A landscape with many valleys, sampled at points; each row gives a point and its height.
A ball rolls from a point to the lowest of its 4 nearest points, and stops where none of them is lower. Distance is the straight distance between rows; heights are no part of it.
Z_886: [127 184 129 143 134 131 142  81  69 145 162 196  99 109 146 111 133  86
  94 135 148 155  78 132 156 161 140 127  98 201 124]  (h 3.87)
Z_17: [165  76 140 162 142 169  88 154 112  92 111  66  90 144 179 119 121 143
 163 135 136 147 100 124 145 185  91 148 126 122 188]  (h 4.39)
Z_721: [159 155 143 174 144 149 108 106 134 149 123 137  93  93 174 137 106  63
 147 150 175 175  77 135 190 172 111 156  87 153 159]  (h 0.73)
Z_813: [141 177  91 111  94 131 156 107 114 143 157 165 131  91  94 105 109 120
 103 114  97 168 131 128 145 117 173 119 117 175 134]  (h 0.37)
Z_162: [145 122 146 111 117 111 125 136 119 115 105 115 109 146 118 133 131 117
 146 123 138 171 135 116 116 117 128 144 142 155 156]  (h 3.44)
Z_472: [ 99  97  98  98 121  61 169 156 173 154 149 132 163 125 110 154 126 208
 115 157  68  47 204  71  45  71 169  97 144  87  53]  (h 8.63)
Z_205: [141 192  96 119  94 123 156  80 123 153 175 204 122  98  99 117 113  82
 100 144  99 159 123 132 143 137 187 117 131 229 112]  (h 4.76)
Z_497: [141 190 117 116 115 140 138  98  93 149 172 184 111 106 121 115 113  89
  90 135 119 170  87 125 146 137 172 124 115 191 141]  (h 4.58)
Z_850: [102 106 130  96 134 144 133 161 125 130 145 109 156 162 125 130 136 167
 130 109 127  68 147 120  75 101 108 103 144  72  91]  (h 2.50)
Z_725: [130 188 128 136 133 147 140  93  85 143 156 189  91 124 133 123 122  93
 110 141 134 169  78 115 154 155 153 115  96 198 135]  (h 3.43)
Z_505: [101 106 135 124 131 137 142 153 131 103 122 102 150 177 145 148 156 156
 126 116 131  78 146 132 104  95 102 123 158  76 106]  (h 0.89)
Z_185: [137 206  93 136  83 121 190  78 147 146 175 216 124 112  92 119 115 108
  87 129  95 136 165 125 130 142 184  96 138 230  82]  (h 0.04)
Z_379: [151 116 143 166 137 184  99 147 127 134 113  88  93 128 188 126 108  93
 149 134 157 169  84 115 163 195  90 144 106 128 179]  (h 5.57)
Z_824: [145  68 129 126 134 139  89 148 131  99 100  78 118 123 127  99 124 130
 163 128 127 131 122 150 139 146 118 166 160 122 184]  (h 0.47)
Z_359: [129 136 143  96 108 116 147 148 112 129 128 121 129 131 119 129 135 171
 117  92 138 122 156 121 127 116 114 143 155 129 139]  (h 5.74)
Z_738: [118  77 112 121 153 121 105 160 156 105  93  47 163 136 136 145 141 146
 157 128 127 102 121 158 129 100  93 134 152  64 159]  (h 0.57)
Z_394: [148  90 123 122 131 110 111 153 158  99  86  79 135 125 127 134 146 122
 166 114 132 112 133 148 134 113 107 152 167 106 157]  (h 0.38)
Z_350: [126  40 129 135 187 136  91 159 115  76  78  45 131 136 129 140 158 180
 156 127 135 105 107 124 142 122  78 138 143  86 207]  (h 1.92)
Z_373: [140 150 139  98  98 114 154 136 104 130 149 127 120 122 115 107 131 143
 114  85 124 145 156 115 126 124 133 141 124 131 146]  (h 4.02)
Z_925: [116 195 108 137  76 105 163  87 138 126 145 198 144 102  82 117 117 146
  81 109 105 132 187 138 116 134 166  89 140 176  87]  (h 2.03)
Z_179: [ 88 108 108  95 127  93 136 142 163 165 140 142 151 129  87 147 133 190
 116 159  72  71 209  82  57  70 163  98 136  89  63]  (h 7.48)
Z_414: [155 155 156 177 120 123 135 115 117 135 115 173  94 128 172 144 128  70
 120 152 158 180  78 132 167 161 131 140 109 175 133]  (h 4.65)
Z_722: [136 189 141 175 153 125 149  83  86 134 155 189 104 115 151 141 130  81
 102 138 166 151  80 128 173 161 134 129 110 201 112]  (h 3.93)
Z_44: [123  46 134 119 193 139  99 167 132  85  92  19 140 154 128 165 159 175
 153 131 145 103 100 122 144  94  73 139 141  51 201]  (h 3.06)
Z_140: [156 131 160 177 121 130 108 113 135 126 110 139  91 136 153 117 121  80
 154 147 139 174  93 129 142 168 125 147 100 151 147]  (h 8.83)
Z_313: [ 93 118 132  87 115 135 119 143 126 157 142 124 157 139 106 113 131 168
 117 118 120  87 146 136  84  86 130 112 122  76  78]  (h 7.94)
Z_436: [164 117 151 133 109 112 106 119 133 113  99 122 104 145 132 121 127  98
 160 138 133 168 120 134 131 152 145 146 136 153 157]  (h 4.16)
Z_538: [ 80 100 121  83 150 146 122 159 117 122 131  91 157 171 134 133 154 177
 124 132 100  73 142 109  67 100 114 108 136  56  88]  (h 1.87)
Z_782: [127 199 103 125 121 144 148  81  94 149 171 203 110  96 117 104 118  85
 100 144 118 159  80 134 157 149 163 120 111 201 139]  (h 5.94)
Z_275: [147 102 134 133 132 116  89 132 139 114  98  88 108 132 128 110 124 108
 165 137 138 144 129 147 115 144 130 156 155 136 163]  (h 0.78)
Z_43: [109  69 125 145 162 119 117 163 176  87 103  56 163 161 143 160 162 158
 142 151  96  76 125 156 106  89 102 123 152  38 126]  (h 2.24)
Z_137: [144 184 150 180 133 124 137  91 102 126 139 188  80 121 167 133 129  67
 116 144 169 171  83 134 178 154 135 135 102 189 120]  (h 3.98)
Z_830: [ 99  82 127 130 137 124 122 156 154  88 119  74 161 177 144 153 166 147
 143 137 109  85 126 143  88  88 102 114 156  59 107]  (h 1.05)
Z_473: [100 153 120 116  80 112 150  96 131 147 129 176 159  97  97 109 122 145
 114  99 119 110 175 162 119 103 164 105 115 117  75]  (h 2.14)
Z_178: [187 157 156 170 196 150  96 114 101 126 138 123  90 119 136 151 107  61
 148 112 213 168  82 121 221 211  80 169  84 166 169]  (h 2.90)
Z_482: [155  82 133 144 125 159  95 145 114 111  95  79 106 120 151  97 122 119
 161 148 127 147 101 134 134 176 106 153 127 113 171]  (h 0.68)
Z_86: [168 148 153 162 189 167  99 123 123 137 121 115  92 125 174 143 114  82
 149 127 198 174  89 111 205 200  71 161  96 162 177]  (h 0.62)
Z_196: [122 123 122 108 114 104 145 147 132 114 111  95 147 148 140 143 144 161
 119 103 141 108 152 129 115  98  95 132 169 120 122]  (h 2.26)
Z_15: [ 94  89  97  78 139 105 123 161 157 153 140 120 172 123  97 143 115 169
 134 157  65  58 187  92  45  82 165 106 124  65  76]  (h 5.07)
Z_247: [119  48 118 109 180 135  97 178 160  91  98  40 146 143 130 163 146 164
 149 130 125  95 106 148 129  98  86 135 145  47 180]  (h 1.39)
Z_433: [117  86 106 134 157 123 119 168 172  90 108  80 167 158 154 146 155 139
 159 131 125  75 127 158 113  91  97 118 161  60 131]  (h 0.79)
Z_720: [126 154 122 104  85 120 167 115 119 131 138 138 155 102  97 105 113 140
 110  85 109 124 155 128 133 114 143 130 118 125 127]  (h 2.59)
Z_521: [ 79  88 111  74 139 123 114 157 138 152 144 118 163 141  95 128 125 160
 128 148  77  68 166 102  48  88 147 107 129  66  78]  (h 3.55)
Z_378: [143 136 153 151 118 121 130 103 114 116 117 165  81 144 139 119 137  88
 123 146 146 172 100 116 135 152 149 129 124 174 141]  (h 7.84)
Z_282: [142  59 148 161 150 146  86 152  99  76  92  50 111 145 150 116 140 154
 157 140 135 128  99 131 146 166  98 155 136 100 190]  (h 2.94)
Z_446: [161 110 150 160 120 142 104 121 143 135 101 107  89 123 153 109 114  83
 166 150 150 166  94 134 142 175 121 155 116 144 151]  (h 8.74)
Z_200: [107 149 128 107  91 129 158 136 120 145 139 133 161 115 103 109 113 160
 112  91 123 110 142 137 118 108 124 124 119  97 107]  (h 6.11)
Z_656: [149 145 158 184 135 145 125 116 132 142 116 146 100 110 167 136 111  63
 138 154 162 168  83 148 174 170 115 152 102 147 139]  (h 7.14)
Z_267: [ 88 121 122  95 102 126 130 120 133 155 133 149 154 114  96 114 133 163
 121 116 123  84 162 139  96  94 152 107 124  81  76]  (h 0.39)
Z_744: [ 79 112 107  90 114 107 132 133 149 164 137 159 149 123  93 139 122 174
 108 154  92  77 197  98  70  62 160  94 136  91  61]  (h 6.47)
Z_138: [119 101 115 128 134 112 131 159 158 101 101  94 152 159 137 147 156 147
 143 108 130 100 143 145 116  91  96 127 179  93 115]  (h 0.45)
Z_939: [144 133 151 108 112 106 135 124 102 120 132 134 108 139 121 138 127 134
 114 114 132 161 125 103 142 136 139 138 125 165 153]  (h 3.59)
Z_506: [130 161 132 125 119 131 125 104  86 135 158 168 101 124 120 114 123 100
 110 129 128 173  99 118 143 142 149 127 107 186 157]  (h 2.86)
Z_650: [102  73 129 115 151 122 123 161 138  97 125  81 148 187 150 153 159 169
 125 138 102  74 154 121  58 107 116  99 144  53  97]  (h 1.43)
Z_87: [ 90 127 126 108 101 110 143 104 128 155 120 169 162 118  87 113 129 167
 109 117 119 104 176 149 107  92 148  98 121 106  73]  (h 4.48)
Z_911: [ 83  98 114  73 151 127 102 172 136 139 149  93 167 148 117 138 125 176
 126 140  73  55 158  96  47 101 143 106 122  58  90]  (h 2.38)
Z_447: [136 191 104 140  78 115 176  91 133 117 157 191 140 102  89 114 109 119
  95 106  90 138 171 141 130 125 177 114 133 184 104]  (h 1.80)
Z_736: [ 92 101 131  98 141 130 140 150 122 120 144  99 157 162 139 127 146 170
 131 124 127  73 138 127  71  98 109 105 145  67  89]  (h 1.60)
Z_643: [122  57 117 133 171 130 106 176 174  95 106  37 170 150 147 147 143 146
 158 146 105  86 107 142 123  86  81 123 138  26 144]  (h 0.63)
Z_685: [108  71 115 133 150 128 109 172 181  82 104  72 155 168 141 152 159 157
 144 139 104  73 119 143 106  91 105 118 152  38 115]  (h 1.31)
Z_972: [137 166 115 108 106 137 140 113 101 133 158 163 110 112 110 114 115 109
 103 110 100 164 126 114 140 121 152 125 112 176 155]  (h 2.17)
Z_385: [132 161 118 130  79 108 153 101 131 145 125 170 158  77  87 118 121 148
 100 103 107 127 164 149 131  99 168 122 113 135  97]  (h 0.48)
Z_391: [110 167 126 135  95 103 163  85 127 143 121 189 158 101  98 113 115 149
  94  94 118 113 190 151 107 114 170 100 145 144  76]  (h 1.85)
Z_102: [169 156 147 165 177 151 117 123 137 146 129 129  95  95 150 134 103  55
 149 139 188 177  77 135 211 185  93 168  91 162 159]  (h 5.21)
Z_742: [155 107 143 156 121 164 105 137 139 138 111 102 101 129 162 109 106  86
 157 157 152 156  91 134 154 174 109 151 103 135 159]  (h 7.88)
Z_189: [ 96 136 130  95 114 123 141 147 117 140 141 119 157 134 111 112 127 170
 114 109 128  99 148 138  99 101 114 122 128  82  89]  (h 9.01)
Z_171: [ 99 134 118  99 101 135 146 119 129 158 133 143 165 113  95 103 118 160
 106  92 123  95 154 150 106 100 141 119 116  95  83]  (h 7.33)
Z_406: [156 174 159 183 147 116 132  96 133 130 139 179  94  96 160 145 119  55
 125 145 168 170  88 132 190 178 122 150  98 180 123]  (h 4.43)
Z_884: [162 120 156 139 119 120 105 109 130 127  98 141  86 142 140 121 123  92
 157 134 145 173  97 125 134 150 138 139 119 155 156]  (h 6.49)
Z_39: [167 135 144 167 165 180 106 123 122 133 116  89  91 131 186 130 113  87
 141 130 183 169  87 121 182 198  70 156  97 142 179]  (h 2.84)
Z_116: [ 88  97 116  73 124 129 120 149 132 150 145 122 168 142  99 120 131 161
 136 137 103  74 161 114  73  96 140 102 128  73  71]  (h 4.99)
Z_208: [176 137 149 170 147 170 107 139 134 154 121 112  87 125 173 123 107  81
 150 137 163 169  80 129 165 181 104 152  96 141 162]  (h 0.15)
Z_459: [136 199 104 140  79 119 180  73 140 132 158 200 143 110  84 123 110 123
  76 114  99 143 168 123 126 133 179 104 134 207 102]  (h 1.20)
Z_758: [166 114 134 168 150 176  98 153 126 121 109  71  98 143 190 130 118 100
 157 150 163 181 100 114 170 193  73 144 112 135 182]  (h 5.42)
Z_937: [144 153 149 122 114 125 136 114  92 123 145 159 100 139 117 133 128 126
 120 115 125 173 122  97 137 130 151 123 110 177 154]  (h 2.95)
Z_841: [ 77 118 112  99 116  99 117 124 152 169 139 168 148 136  90 135 138 176
 116 141  88  81 203 104  89  68 164  90 134 107  61]  (h 6.95)
Z_118: [135  73 124 129 168 123  95 157 140 101  88  53 141 128 131 134 136 134
 159 132 138 127 121 157 131 130 106 154 157 101 179]  (h 0.42)
Z_546: [138 153 143  98 110 121 141 129  97 135 141 154 105 126 116 128 134 127
 113 107 117 163 133 104 135 126 140 132 115 163 155]  (h 2.85)
Z_150: [138 219  90 125  94 130 181  75 142 156 183 230 115 108 102 126 112 108
  83 128 106 150 146 102 124 141 180 105 146 242  88]  (h 1.18)
Z_840: [ 70 140 119 106 107  94 136 101 132 164 131 196 156 119  90 134 134 166
 107 123 116 103 195 134  97  84 171  85 144 118  68]  (h 5.87)
Z_318: [135 196  93 124  96 130 165  93 134 151 171 200 128  80  87 112 114  94
 101 127  96 156 149 139 138 124 169 116 132 194 116]  (h 3.91)
Z_154: [135  56 124 120 167 130  92 158 117  77  87  46 129 126 128 118 148 162
 157 122 138 106 103 147 144 142  93 152 145 100 191]  (h 0.72)
Z_563: [113 132 134 103 104 119 155 149 118 134 134 120 145 133 132 127 130 180
 111  89 149 107 149 125 120 100 116 136 153 107 106]  (h 6.87)
Z_125: [138 167 146 154 132 123 142  83  88 135 141 177  96 127 147 135 126  86
 106 143 150 169  74 113 151 154 133 117 102 181 131]  (h 3.77)
Z_743: [126 103 117 116 124 103 127 142 137 107 101  91 141 152 129 129 147 140
 152 103 146 113 149 145 119 104 114 149 180 127 142]  (h 0.02)
Z_344: [167 157 147 188 174 131 114 111 127 142 134 151 100  84 152 138 103  57
 138 142 185 172  79 133 218 176  97 165 100 171 146]  (h 6.28)

For each start below, name the point where the ball stops.
Z_378 | Z_813
Z_189 | Z_385
Z_137 | Z_813
Z_472 | Z_743
Z_140 | Z_743
Z_736 | Z_743
Z_414 | Z_813
Z_179 | Z_743

Two balls start at each pair of points below. Name the first point that both come to, or write never.
Z_406 and Z_886 | Z_725
Z_722 and Z_939 | Z_972
Z_643 and Z_154 | Z_118
